Points on a hilly landscape, in no order, each with its height.
From any point a ball takes the steepest step (drop divided by distance) to one of its 2 nearest points. It stops when none of these is lower. Distance is the straight distance between rows; heights are no part of it.
z68: [183  77 112 136  72 122 146 131 130  88  81 104 185 175 111  84 109  71
 151 161 162  89  96  95 146  98 164 162 125 160 118 144 132 111 163 152
 117 130 102 153 172 127 206 127 128 168 157 102 168  47 142  97 156 119
 151 153 231 107]  h=437
z542: [ 86 132  91 127 159 146  92  65 137 102 138 134  82 161 157 129 103  99
 130  75 129 122 121 148 115 114 111 132 135 113 198 126 162 150 108 123
 144  93 141  75 171 155 140 171 138 103 103 131 155 184  97  87 123 105
 111 160  88 166]  h=64
z768: [ 84 144 164 110 104  99 137 158 146 181 177 122 103 113 131 177 100 171
 111 197 128 134 168 121 125 161 132  89 112 136 134 150 149 132 161 126
  84 125 129 166 142 114  89 106  96 150 116 110  69 137 127 127 114 132
 124 101 172 121]  h=175
z98: [134 128 194 114  79  93 118 138 174 160 144 159 157 171 130 146  98 130
 116 180 185 138 158 168  73 153 147 148  98 102 135 144 107 137 153 157
 104 110 121 113 155 135 138 107 123 153 115 107  99  97 192  95 114 115
 135 116 191 102]  h=325
z252: [ 75 136 134 102 142 120  93 116 161 208 166 139  93 156 122 178  98 176
  75 163 125 144 151 125  65  98 118 122 123 119 155 135 187 169 161 148
 104  78 133 122 156 153  91 124 112 114  71 127  74 168 115  92  97  85
 170 126 170 121]  h=204
z496: [103 138 144 114 102  83 137 187 140 161 184  99 137 122 123 135 124 172
 131 190 136 107 145 109 147 182 153  76 140 164 132 151 104 112 169 144
  80 159 110 168 150 120 106 115 107 162 117  82  98 123 121 110 148 125
 127 118 164 101]  h=82
z53: [ 56 118  75 136 177 155 130 122 131 126 181  98  81 118 129 121 119 165
 123 124 113 130 119  93 139 106 107 106 161 159 160 136 161 128 114 108
 125 119 134  90 146 174 105 194 119  92  93 127 119 190  47  99 131  83
 169 158  66 198]  h=604
z659: [ 77 142 119 125 149 112 116 103 125 100 152 129 105 141 131 140 115 127
 139 130 164 108 152 121 122 127  98 115 144 111 157 134 112 138 145 128
 128 162 136  83 157 134 124 148 150 127 106 131 130 167 143 125 132 111
 132 160  83 135]  h=300
z502: [146 110 107 131 159 170 113 118 136 133 118 155 106 114 137 134 153 129
 111  54 118 163 131 152 100  99 109 141 115 137 127 120 142 147 106 125
 164  82 162 110 106 131  97 144 140  92 129 124 110 166 118 124  96 103
 110 127  89 183]  h=166
z381: [119 120  77 151 156 137 132 122 115 128 116 103 129 101 160 101 122 155
 151  94  99 131 102 133 170 133 126  98 127 128 148 110 139 133  80 104
 115 111 134 130 130 148 123 164 111 119 122 130 185 157  33 137 134 139
  91 116  73 177]  h=461
z400: [101 155 122 135 160 130 131 106  88 100 134 133 126 113 122 127 146 123
 137 117 117 107 139 114 145 135  95 112 152 105 126 109 114 124 123 101
 130 171 140 114 126 146 125 141 139 116 139 134 135 164 123 166 141 138
 123 135  59 147]  h=348
z717: [ 61 136 131 110 133 107 130 138 157 215 194 104  89 113  96 151 100 182
  87 146 142 140 168 123  83 129 132  97 128 125 121 155 146 128 165 145
 103 127 138 117 136 141  88 124 134 117  70  90  53 165 112 104 106  70
 169 108 143 141]  h=140
z116: [168 100 165 132  66 108 132 163 138 107 122 116 185 192 111 109  92 108
 151 187 175  89 137 117  98 146 167 152 120 149 140 153 121 124 174 146
 101 133  99 129 167 121 182 121 110 169 133  95 133  38 160  83 145 122
 164 136 221  88]  h=397
z556: [129 120 138 106 117 109  88  76 139 113 104 165 113 178 160 150 111 102
 129 121 152 135 115 167  95 102 121 167 129  94 182 141 148 165 140 130
 145  83 140 104 168 143 147 117 133 117 122 135 124 144 156  77 108 113
 125 137 161 109]  h=583
z968: [ 15 150 151 118 162 121 123 122 141 126 203 102  95 153 106 152  99 165
 141 186 159  93 137  69 122  95 102 129 183 143 139 142 124 155 187 124
  98 172 114 102 148 148 123 152 140  99  75 158  79 185 128 139 127 102
 189 167 100  95]  h=254
z689: [177 139 130 148 119 100 141 132  96 102  74 125 151  90 148  79 129  59
 104  82 164 137 144 191 122 137 150 117 137  69 120  86  79 127  58  94
 128 141 152  90 132 142 171 148 150 132 158 122 187 134 120 127 136 133
 119 109 110 141]  h=191
z362: [161 117 133 139 114 129 156 146 107  65 109  95 178 181  97  85 113 101
 173 157 151  74  90  59 163  96 161 146 148 183  90 151  99 102 179 141
 110 175  95 135 131 135 206 131 122 164 160 121 161  58 154 138 186 138
 142 176 186  90]  h=477
z851: [ 69 163 121 141 167 130 141 164 152 110 190 132 121 111  96 122 153 146
 129 136 156  81 139 115 127 122 144  96 139 141  78 115  73 124 140 126
 124 219 119  81 115 120 105 144 177 116 115 107  82 147 174 141 146  90
 175 162  84 159]  h=430
z943: [136 137 208 122  96 109 126 151 163 120 141 133 175 193 104 130 107 128
 161 190 190  93 138 118 102 145 136 138 127 135 130 158  98 108 184 151
  93 153 116 121 145 124 170 125 127 179 123 104 104  85 210 111 140 123
 151 119 197  81]  h=361
z59: [164 168 118 147 179 140 170 111  62 100 112 141 164 101 117  95 152 113
 141 120  83 107 119 134 170 146 141 102 156 114  74  82  85 101 108  95
 149 202 129 115 105 133 176 153 142 139 172 158 180 122 132 180 166 150
 136 125  72  92]  h=434
z433: [133 128  83 153 210 188 148 123 101 130 120 138 130 116  93 156 171 168
 137 116  59 142 109  86 141  90 106 143 122 188  95 116 139 127 140 128
 156 166 147 147  76 105  94 136 149  87 144 141 110 148 117 188 130 139
 135 134  49 132]  h=597
z136: [148 128 108 146  93 122 121 164 193 146 140 132 130  96 134  73 156  99
 103  59 144 135 114 173 112 138 187 131 125 141  86 107  98 108  96 136
 153 151 121 103 136 125  96 118 158 113 116  86 130 105 134  61 118  82
 158 151 125 171]  h=289
z198: [125 128  66 154 169 135 154 149 104 146 131  91 143  82 127 104 168 167
 147 113  80 135  97 108 189 138 133  91 156 161 105 110 117 105 104 122
 121 161 121 153 108 142  96 166 119 100 118 129 167 144  59 151 143 134
 125 116  61 165]  h=498
z158: [145 117 105 143 188 189 142 142 109 125  92 127 159 126 101 144 165 154
 148 115  74 119  90  70 189  65 128 148 126 201  83 128 122 136 160 142
 154 170 123 156  65 102 127 101 149 118 146 145 109 136 167 183 134 159
 112 143 109 104]  h=576
z326: [128 127  97 156 217 201 138 101  85  84  97 158 107 119 103 129 185 123
 120  71  67 118 101 109 146  88 106 146 125 164  91  92 124 122 117 118
 177 168 149 114  82 138 138 148 175  87 169 140 132 146 127 190 151 144
 128 155  43 126]  h=600
z306: [172 100 125 132  55  86 130 169 135 164 113 110 159 133 150 109 103 123
 130 153 145 126 132 141 136 165 171 134 119 156 151 145 131 132 128 142
 102 103 105 178 168 130 132 109 105 157 123 108 149  77 104  79 133 131
 129 112 208 111]  h=413
z505: [108 131 105 132  98  90 107 163 184 147 187 108 155 148 132 107 123 154
 122 126 150  94 124 126 116 134 189  99 125 151 137 133 121 126 150 160
 100 158 102 110 184 151 106 120 142 143  85  94  96 119 131  47 133  76
 188 163 158 116]  h=421
z482: [ 58 147 167 120 136 124 128  99 139 112 167 146 110 162 112 188 107 141
 151 175 163 102 157 114 104 130  81 123 147 103 139 137  99 130 185 130
 122 169 121  93 129 111 142 136 135 128 106 121  88 158 187 160 129 124
 116 139 112 110]  h=251
z371: [150 113 111 134 147 156 119  80  87  77  39 110 126 127 119  66 145  65
 151  72 119 133  85 130 191  73 144 134 144 132 136 105 145 122  80 118
 143 126 141 116 132 140 188 145 152 123 184 164 195 133  94 137 168 148
  99 144 108 123]  h=400
z28: [ 90 145 131 129 118  85 118 142 171 133 161 111 128 134 133 118 123 134
 120 133 176 124 140 153 106 163 139 105 134 119 135 140 112 127 147 132
 111 156 119 100 172 144 107 141 144 136  85 103 117 150 147  78 117  87
 165 137 128 144]  h=359
z989: [143  95 118 127 101 143 104 167 158 174 137 109 160 113 116 125 149 172
 132 129  79 131 113  96 161  98 156 146 116 205 146 142 161 121 152 172
 108 103 128 187 106 104  85  67 101 129 106 108  63 117 125 106 107 112
 116 129 210  88]  h=485
z260: [178 154 136 132 152 133 171 154 106 188 151 167 135  80 101 145 156 162
 107 141  73 172 151 170 112 204 139 114  75 120  66 130 111 110 124 113
 153 122 123 179  61  83  92 112 115 124 153 131  99 103 163 180  80 148
 118  73 103 110]  h=687
z637: [155  86 117 136 148 160 131 119  99 137  95 137 129  89 165 154 115 125
  97  62 102 166 132 166 107 145  94 126  90  79 133 115 144 161  59 101
 147  50 156 140 104 148 120 143 106 115 145 141 177 146  77 169 103 158
  80  69  80 146]  h=97
z575: [112 149 166 124 131 121 142 127 129 153 144 138 107 122 131 190 112 149
 113 170 139 136 156 131 109 149  88 122 116  99 140 131 134 132 158 113
 115 123 131 142 136 113  97 112  99 159 120 124 102 152 138 162 106 138
 107  99 133 150]  h=234
z922: [143 137 111 146 164 149 142 140 129 160 140 134 121 106 107 146 175 156
 110  90 107 144 136 147 107 140 122 120 105 144  85 125 114 126 124 117
 157 133 153 133  93 114  82 128 137 110 129 110  84 143 144 150 111 107
 137 115  83 167]  h=215
z192: [ 97 127 141 136 125 162  93  44 113  76 101 157  83 147 160 171 120  68
 116  96 154 137 154 162  87 126  62 151 121  46 167 122 135 159 139 107
 168 113 140  77 108 120 165 133 136  98 151 156 155 149 162 165 108 137
  79 128 101 123]  h=307
z278: [162 137 215 115  86 119 133 133 132 117 100 163 143 144 126 171 118 107
 133 183 138 128 149 132 113 140 102 159 111  76 109 151 134 126 133 114
 130 100 122 153 106  95 153  91 111 174 144 162 116  91 190 173 119 164
  89 104 172 106]  h=330
z96: [ 47 140 147 117 159 113 141 127 105 121 182 104  93 130 115 165 101 166
 153 192 133  97 148  75 145 127  84 103 171 144 144 144 124 133 179 112
  95 174 120 145 146 127 112 137 102 128 100 142 107 164 111 150 132 144
 155 134 107 124]  h=311
z870: [113 147 104 112 137 112  85  80 151  77 124 126  99 150 146  92 119  79
 127  73 160 113 105 159 137 101 157 129 160  89 181 109 129 128  86 135
 145 138 135  63 187 144 151 158 157 109 124 117 155 161 116  70 133  96
 136 183  99 152]  h=130
z767: [177  99 158 133 106 144 124 120 129 118  71 146 138 130 133 123 142 109
 135 108 114 166 115 131 138 100 114 175 114 124 125 139 150 142 116 124
 153  91 130 157 119 104 140  94 142 138 154 162 126 122 146 135 116 152
  93 110 161 124]  h=229
z43: [108 163 142 131 131 107 106  94 139  54 126 128 132 173 124 102 119  84
 164 140 180  74 127 118 140 113 144 155 147 112 154 132 101 106 152 133
 123 195 121  60 156 127 198 142 159 124 138 130 141 116 175 104 165 131
 158 198 125  91]  h=433
z230: [ 98 106  59 132 170 178 134 116 156 148 158 123  96 110 122 118 115 170
 117  76 102 154 109 124 101 103 117 105 128 170 136 129 175 121  97 120
 148  71 159 104 128 163  87 181 103  77  82 109 116 166  46  90 101  67
 143 125  72 222]  h=623
z942: [ 61 138 136  97 162 135 108  69 114  61 125 126  91 197 116 141 120  90
 189 162 144  80  85  65 161  74 103 168 165 145 157 173 138 138 173 167
 137 150 133 106 171 154 169 126 137 124 128 171 134 144 154 121 163 173
 119 182 131  77]  h=353
z848: [ 61 156 171 120 155 140 126  92  96  77 146 132 101 157 118 164 116 126
 181 186 134  93 113  62 145  99  74 146 167 127 132 156 128 136 175 125
 128 171 129 120 129 136 161 124 122 127 122 164 128 140 151 161 164 185
 105 145 118  99]  h=309
z812: [141 121 170 122 124 111 123 123 117 124 109 135 120 125 142 170 103 153
 132 189 102 145 130  93 161 133 104 113 112 121 140 151 168 127 130 118
  99 112 127 207 131 119 121 102  88 169 140 156 145 107 114 158 123 180
  67  95 153 122]  h=192
z184: [183  80 106 122 138 155 148 145  99 177 121 138 118  67 153 129 122 152
  91  63  92 194 124 176  85 185 122 117  77  96 108  98 142 143  49 108
 145  22 153 165  76 130  67 137  88  78 138 132 164 130  59 154  90 159
  94  52  88 142]  h=139
z706: [197 102 136 148  90 126 123 139 101 132  81 142 153  88 147  68 159  71
 104  54 136 167 113 206  99 131 151 156 132  88 104  82  97 142  54 114
 148 103 138 114 103 129 156 134 147 122 166 129 174 106 124 131 117 135
 136  90 108 141]  h=146
z144: [180 143 186 130 116 137 145 147 116 146 105 167 148 121 111 164 148 125
 114 148  96 157 152 163 115 155  94 140  99  96  82 127 128 129 132 124
 158 112 125 166  69 103 144  97 125 164 143 164 107  94 206 202 102 156
 102  87 134 114]  h=308
z592: [ 58 142 128 113 143  87 113  99  98 126 161 103  99 150 154 187  85 155
 144 201 147 103 137 108 124 139  98  90 153 114 169 147 157 143 166 119
  99 113 126 153 192 159 119 148  96 136 108 145 142 171  88 115 139 146
 136 123 116 109]  h=363
z544: [133 173 121 140 139 121 122 152 164 128 174 119 139  95 118  96 167 119
 108  95 152 117 133 159 121 149 169 102 121 124  65 105  73 104 109 125
 145 207 108  72 113 122 111 120 170 122 118  85 117 125 165 109 135  97
 159 148  91 159]  h=365
z111: [114 130 106 118  99  67 130 154 121 133 153  84 148 118 148 121 119 146
 159 167 137  95 113  93 179 165 155  84 156 157 141 146 104 113 138 142
  73 162  98 159 168 152 124 143 105 161 112 108 158 118  81 102 154 133
 144 141 124 131]  h=203
z162: [115 167  87 140 205 156 157  94  50  82 129 134 118  87 130 122 150 107
 145 102  96  92 136 135 157 149 105 111 159  95 117  84 103 118 106  89
 145 192 144 100 105 167 155 172 147 109 170 154 183 153 103 191 161 150
 118 132  27 108]  h=395
z504: [174 119 196 117  94 131 143 136 116 105  96 136 167 177 104 137 108 103
 168 183 141 122 123  97 135 111 118 165 124 132 108 167 133 114 161 149
 121 121 114 161 126 104 184 103 113 186 151 143 139  67 183 135 147 154
 101 119 205 105]  h=356
z314: [108 117 101 130 151 164 111  90 150 134 134 140  88 133 148 152 111 134
 103  97 115 159 142 162  77 116  86 132 114 118 171 141 168 152 102 125
 153  58 152  91 154 160  93 148 123 106 110 128 114 187  93 109  90  89
 120 122 109 182]  h=122
z538: [ 79 122 101 125 142 149 125  84  88 110 136 117  93 111 174 163  79 121
 111 126 129 128 158 133 117 171  65  84 124  61 166 123 141 141  94  98
 115 105 137 102 130 159 139 151  98 123 123 121 186 186  52 162 131 149
  95  99  65 162]  h=436
z719: [198  96 160 119  56 124 122 156 139 149 106 156 165 121 137  95 129 105
 125 114 141 185 124 155 105 137 135 186 112 124 122 133 127 143 115 142
 155  78 118 155 111 111 123  83 145 131 135 131 105 107 153 104  99 130
 126 118 180 138]  h=263
z80: [182 149 140 144 103 121 153 140  93  86  85 132 166 121 119  75 141  63
 127 118 156 115 139 164 134 132 164 127 128  79  98  88  67 107  89  84
 117 177 138  97 130 110 201 139 144 166 168 121 167  87 156 135 162 129
 141 127 134 120]  h=240
z337: [187 116 125 134  81 128 128 169 140 164 118 133 148  90 131  92 169 125
 116  83 121 168 132 167 109 153 166 142 121 148 103 110 103 127  92 119
 148 117 128 133 108 114  96 108 145 122 126 102 104 106 149  99 102 119
 137 113 133 157]  h=306
z946: [164 110 142 136 127 164 133 174 117 118  94 115 169 144  89 115 157 139
 143 137 100  99 102  76 170  84 141 133 121 201  95 130 115 120 158 147
 122 158 107 150  88  99 146  79 142 140 146 122 107  91 195 151 137 133
 116 146 164  88]  h=551
z737: [163 119 154 115 105 134 134 161 146 192 140 152 115  87 119 136 140 167
 115 138  81 181 158 128 145 161 128 130  78 127 116 144 159 100 117 142
 120  84 143 190  83  79  74  76  96 136 130 129  89 102 131 157  91 153
  98 102 178 121]  h=714
z331: [127 119 113 118 125 105 153 130  85 102 118  88 142 111 146 109 120 139
 164 163 125 124 116  89 201 134 111  99 153 135 133 142 130 126 124 127
 103 153 118 164 153 149 134 160 104 158 128 158 177 125  79 138 160 160
 102 118 111 127]  h=286
z46: [158 143  77 151 187 180 123 125 113  83  85 128 136 102 115  85 199 119
 147  51  74 127  74 123 185  91 158 124 147 172  93  62 116 115  95 127
 167 180 119 112  96 128 149 153 167  98 167 135 162 132 108 155 166 141
 154 164  57 137]  h=569
z831: [135 104 126 128 109 131  95 155 169 125 119 113 165 186 115 125 131 125
 143 131 141  80 100  99 130  79 150 138 139 198 151 141 143 149 173 175
 137 118 107 148 160 148 140  93 130 143 118 125  92 103 164  90 123 103
 148 166 213  70]  h=432
z627: [145 128 148  87 104 148 131 174 168 216 176 160  87  64 117 139 132 174
  80 135  75 211 186 128 109 180 137 160  75  96  96 131 175  89 115 154
 148  51 137 181  51  75  35  78  97  90 134 137  54  98 148 165  87 159
 132 105 168 115]  h=701
z262: [180 107  97 142  71 102 130 163 164  99  95 108 174 136 138  52 135  65
 120  93 145 101  85 130 147 118 192 150 121 145 132  96 110 120 111 130
 117 151  95 121 158 121 184 139 147 146 150 107 182  73 106  72 159  85
 167 171 170 145]  h=288
z740: [131 122 118  97  89 123 136 176 169 215 172 139 110  83 139 114 127 190
  90 132  94 182 164 132 127 158 163 125 103 154 131 151 158 117 130 158
 117  63 125 184 100  93  37  80  93 108 109 113  66 117  99 103 105 120
 123  94 199 114]  h=731
z844: [140  99 105 130 143 151 119  86 109 104  67 125 138 124 150  95 124 100
 148  83 112 143  92 131 174 103 117 137 119 131 165 124 159 132  83 118
 133  93 136 134 145 154 152 159 115 124 134 157 191 155  66 131 145 159
  78 115 112 154]  h=431
z200: [ 85 141 164 121 131 125 110 128 154 107 144 129 144 184 119 150 119 139
 156 168 157  73 108  82 139  84 123 133 152 162 147 153 132 142 176 148
 115 147 113 118 154 140 151 107 135 134 117 128  84 132 180 113 143 130
 140 161 166  76]  h=389
z201: [146 158 104 144 135 123 149 151 111  89 120 123 157 110 128  90 154 116
 144 123 127 103 117 112 170 116 155 107 153 158  92  90  89  99 109 110
 121 213 122 112 118 129 159 141 157 145 143 132 151 119 141 142 167 131
 152 149  94 137]  h=478
z629: [ 87 159 202 100 120 131 118 111 137 105 138 137 133 191 114 191 114 120
 173 197 156  82 128  82 130  95 107 136 151 122 129 179 127 118 189 156
 124 137 118 139 143 133 170 111 107 156 112 145 105 122 182 162 139 173
 109 132 171  82]  h=351
z748: [159 140 107 131 169 130 178 150  98 191 149 136 120  78 108 147 149 195
 106 141  44 173 137 147 143 185 134  83  99 142  99 134 130 107 122 102
 135 132 144 190  71 105  68 126  96 117 134 110 116 117 103 187 108 142
 115  58  80 124]  h=674
z414: [132 170 120 130 118 104 132 154 150  45 156  96 140 141 120  80 138  92
 152 121 164  56 109 101 168 118 180 115 141 129 128  99  88  96 123 129
 119 211  99  62 148 141 171 144 168 138 143 126 155 103 142  87 178 115
 189 203 119 110]  h=492
z154: [203  87 131 147  97 149 121 133 127 125  58 133 144 121 143  73 169  75
 144  56 116 172  84 161 126  94 157 175 128 137 115 102 128 140  81 125
 159  91 138 138 117 109 153 117 160 117 161 134 137 115 131 112 113 131
 136 131 142 143]  h=189
z931: [128 108 111 109 124 118  80 102 134 120  94 128 122 184 161 125 108 122
 138 121 124 124  95 153 133 107 125 143 134 139 201 134 171 168 114 149
 131  61 132 128 197 164 128 137 134 146 106 155 139 135 102  62 121 132
 126 138 165 130]  h=563
z471: [124 165 133 136 137 148 103  63 111  67  86 151 100 142 114 135 143  64
 132  94 156 106 140 153  99 118 103 159 141  71 157 102 113 124 119 116
 164 156 151  55 115 109 172 125 169 109 169 143 142 158 182 156 134 128
  87 154  84 116]  h=335
z231: [157 122 118 123  77  77 140 126 113  83 109  91 155 171 145 106  90  97
 161 192 171  76 110  99 158 146 159 112 150 131 148 161 112 107 145 149
  90 142 102 148 203 149 179 151 106 174 120 135 189  71 101 100 167 152
 145 135 179  99]  h=387
z788: [145 109 117 139 128 140 126 124 108 131  96 129 123 114 154 162 111 143
 119 133 104 155 137 116 142 126  93 113 104 109 154 139 172 145 108 106
 118  75 135 161 117 138  98 125 102 133 132 139 149 148  82 153 116 150
  75  82 112 151]  h=145
z244: [ 49 123  92 126 165 133 145 127  92 102 173  81  95 112 146 110 102 166
 148 152 119 120 141  96 168 139  98 107 165 139 153 124 128 135 115 109
 115 152 125 129 145 163 117 191 110 110 115 143 159 183  37 145 161 128
 148 135  48 178]  h=577
z938: [131 137 162 125 109  96  95  85 157  91 105 158 121 177 143 124 110  75
 122 107 183 136 131 193  89 128 124 172 135  62 164 129  95 146 137 121
 149 121 133  62 146 118 167 133 162 119 136 127 123 133 205  98 127 111
 120 148 144 120]  h=599
z189: [123 103 107 141 145 165 110 158 153 157 123 113 150 120 114 133 155 178
 128  88 105 134 102  82 143  73 131 139 121 209 146 138 150 132 147 159
 141 112 127 154 102 124  85 103 135 110  93 120  76 132 114 115 106 103
 121 143 154 135]  h=509
z332: [147 136  87 159 167 138 156 135 102 169 139 142 128  69 113 116 164 138
 102  61 106 159 132 189  97 172 145  91 115 121  54 105 103 120  80 114
 160 114 158 123  89 135  80 150 124  86 139 108 137 121 103 136 100 117
 124  77  50 169]  h=232
z63: [ 76 121  74 132 143 104 132 172 114 135 158  78 122  99 147 108 123 185
 151 142  97 114 104  83 184 133 123 104 172 175 141 136 127 113 136 120
 103 159 119 154 137 143  97 165 111 121  98 142 131 159  44 138 142 133
 160 141  86 168]  h=540
z376: [120 107 102 145 140 119 100 132 150 146 123 121 124 151 133 126 123 158
 142 113 105 130  91 119 131  87 133 122 137 174 171 151 151 151 125 154
 133  97 128 149 163 154 108 118 122 127  88 134  99 147  94  82 129  99
 130 159 176 128]  h=536
z56: [149 125 136 147 114 138 128 175 136  89 115 101 179 158 103  91 150 114
 147 135 149  66 108  83 158  94 150 132 138 194  98 130  96 114 162 139
 110 194 101 118 113 121 166 112 154 151 144 104 123  88 188 126 166 113
 146 180 153 107]  h=518
z342: [152  96 139 125  71 105 112 171 165 170 140 136 160 157 121 114 122 154
 128 141 137 123 119 129 126 126 155 137 115 170 152 147 145 143 147 174
 115  86 105 170 142 129 106  75 116 150 107 117  94  97 142  84 124 101
 143 139 216  93]  h=452
z390: [115 126 135 109 130 151 157 137 155 219 182 142  77  73  96 167 120 166
  57 141 111 187 196 156  61 183 102 140  68  83  66 137 173 104 135 125
 144  72 145 154  51  85  50  95 113 108 131 129  64 102 142 177  79 132
 136  88 135 151]  h=688
z126: [204  88 113 139  50  92 139 172 141 158 102 107 172 108 147  70 134  92
 113 110 152 139 112 136 121 164 182 151 114 139 124 107  91 119  99 126
  99 127 105 150 162 120 146 127 121 152 137  98 165  57  97  80 139 110
 145 124 183 145]  h=364
z210: [150 132 108 124  93  99 108 124 173  94 107 119 143 140 145  81 126  68
 114  86 165 116 114 168 116 122 186 134 135 115 153  95 111 125  95 131
 135 150 127  76 175 129 160 135 164 124 142 113 148 119 127  49 140  89
 161 176 128 144]  h=200
z928: [102 131 154 100 129 129  65 100 164 174 136 162 113 183 133 185 118 153
 111 169 123 133 137 142  81  72 112 153 125 125 176 130 193 179 146 149
 139  64 139 124 151 143 106  95 107 135  94 157  59 146 159 114  95 107
 155 148 210  93]  h=253
z195: [123 132 106 113 138 129 156 146 122 192 156 123  88  78 128 162 131 187
  99 147  90 163 155 123 122 168 118  90  94 130 117 143 156 113 127 117
 111  97 141 172 101 101  59 123  93 118 130 107 103 144  83 155 106 125
 119  71 101 164]  h=657
z419: [ 79 150 159 120 130  98 109  64 128  74 105 139 112 195 130 143 111  76
 174 155 169  85 117 115 117  97 110 148 153 101 167 155 130 133 160 141
 135 146 130  90 161 123 185 129 141 130 122 147 148 127 179 106 154 152
 127 163 144  87]  h=392
z770: [174 134 157 134 134 147 157 109 100 119  94 161 141 109 121 168 133 101
 109  99 113 159 150 174  95 158  93 145 112  61  98 115 114 143 113  96
 164 108 135 122  77 109 145 124 138 125 164 162 147 120 177 196  97 155
 103  94  90 117]  h=283
z241: [103 134 156 125 137 138 128  70 110 101 117 164 101 133 138 197 107 110
 116 151 130 123 170 133  94 132  68 125 119  64 141 142 139 149 155  96
 138 116 131 122 124 121 134 125 113 135 137 147 138 144 152 183 114 148
  75 112 112 116]  h=276
z862: [146 178 138 135 115  83 141 134 124  84 131 113 146 115 136  96 117  86
 128 142 180  96 153 152 124 173 150  95 127  69 114 103  66 106  96  99
  96 201 122  77 146 131 174 163 144 154 155  98 178 110 139 113 165 122
 145 130  97 119]  h=297
z157: [153 113 112  92  64 109 134 173 158 217 174 150  96  61 154  76 143 152
  85 104 125 204 159 161  94 190 176 142 102 145 106 139 125 112  99 155
 127  51 131 165  83  97  33 102 114  92 110 103 108 100  85  86 109 144
 113  83 170 136]  h=750
z397: [165 106  93 126 128 115 167 155 106 198 140 144 121  47 145  97 156 150
  99  62 108 195 129 203  94 198 160 106 103 119  67 105 113 134  50 118
 149  66 144 151  75 109  57 136 106  85 135 117 156 109  92 126  88 142
 116  53  81 151]  h=185
z317: [106 135 197 108 109 106  93 110 179 155 145 178 126 186 131 181 104 140
 111 180 157 146 141 167  64 112 116 169 123  78 160 127 143 163 173 156
 130  91 118 110 127 131 121  99 124 129  88 132  72 137 197 107  87 108
 143 144 211  93]  h=290
z20: [194 118 149 136 123 141 139 108  78 114  56 144 170 123 127 127 148  98
 130 119 112 151 123 148 140 111 112 151 123  98 103 112 114 132 100 101
 154 122 146 140  95 107 172 121 133 154 181 165 158 109 154 171 126 157
  92  97 126 107]  h=258
z369: [ 88 119 122 111 139 114 121  70 106 123 134 121  91 153 183 191  62 142
 107 172 124 121 152 123 112 153  79  95 110  83 190 141 169 156 125 100
 101  70 124 141 171 156 121 130  86 133 119 133 169 177  73 125 117 152
  94  95 122 146]  h=403
z590: [103 124 130 119 135 152 151 119 132 191 168 142  76  79 128 196 108 153
  58 142 120 174 195 147  71 180  91 119  92  83 101 128 159 121 116 111
 125  92 141 147  95 113  74 112 108 111 127 114 111 135 112 170  80 118
 110  75  96 169]  h=675
z232: [106 108  78 143 147 162 144 136 131 188 165 113  83  82 111 159 127 190
  92 103 103 158 133 124 102 138 108 108 104 154 107 132 156 111 111 126
 129  79 162 126  91 130  60 150 101  91  98  99  98 150  60 113  93  86
 137  82  90 197]  h=639
z980: [142 135  97 147 149 152 126 156 129  78  98 102 153 112 112  83 177 115
 127  85  99 104  78  79 202  73 157 139 141 192  94  83 115 106 133 141
 139 196  90 109 108 122 158 131 171 116 134 125 156 115 117 125 163 125
 147 191 112 117]  h=528
z18: [142 124 144 128  99 102 135 130 109  95 102 114 160 152 124 123 123 118
 167 160 139 109 112 104 160 118 123 131 143 149 131 156 117 117 142 146
 111 146 121 158 161 131 162 115 119 167 139 127 158 102 127 132 152 160
 107 124 155 106]  h=337
z340: [ 39 144 162 117 150 117 127 115 171 171 190 116 101 147  93 178  95 169
 110 175 154 114 163 103  91 108 100 107 159 119 130 136 133 143 186 133
 101 159 115  94 133 120 119 143 135 115  75 115  61 178 151 136 104  87
 165 124 125 109]  h=201
z148: [143 146 127 128 142 137 117  61  71  59  52 131 101 154 112  93 137  36
 150 102 154 123 112 134 147  88 122 149 143  91 141 124 125 116 109 111
 131 147 159  97 125 107 197 129 161 132 174 157 171 131 149 142 160 159
  88 158 114 109]  h=369

Call two points neighbours if one is among the 2 nearest of the other. Go from one point of each pair to the other, from neighbour to neighbour, staying as low as possible. Name the highest point that can't be avoided.
z496 / z637 => z575
z637 / z848 => z342
z136 / z496 => z504
z767 / z136 => z337
z637 / z542 => z332

For each start below, name the point where the ball stops.
z158 => z717
z556 => z542
z63 => z496
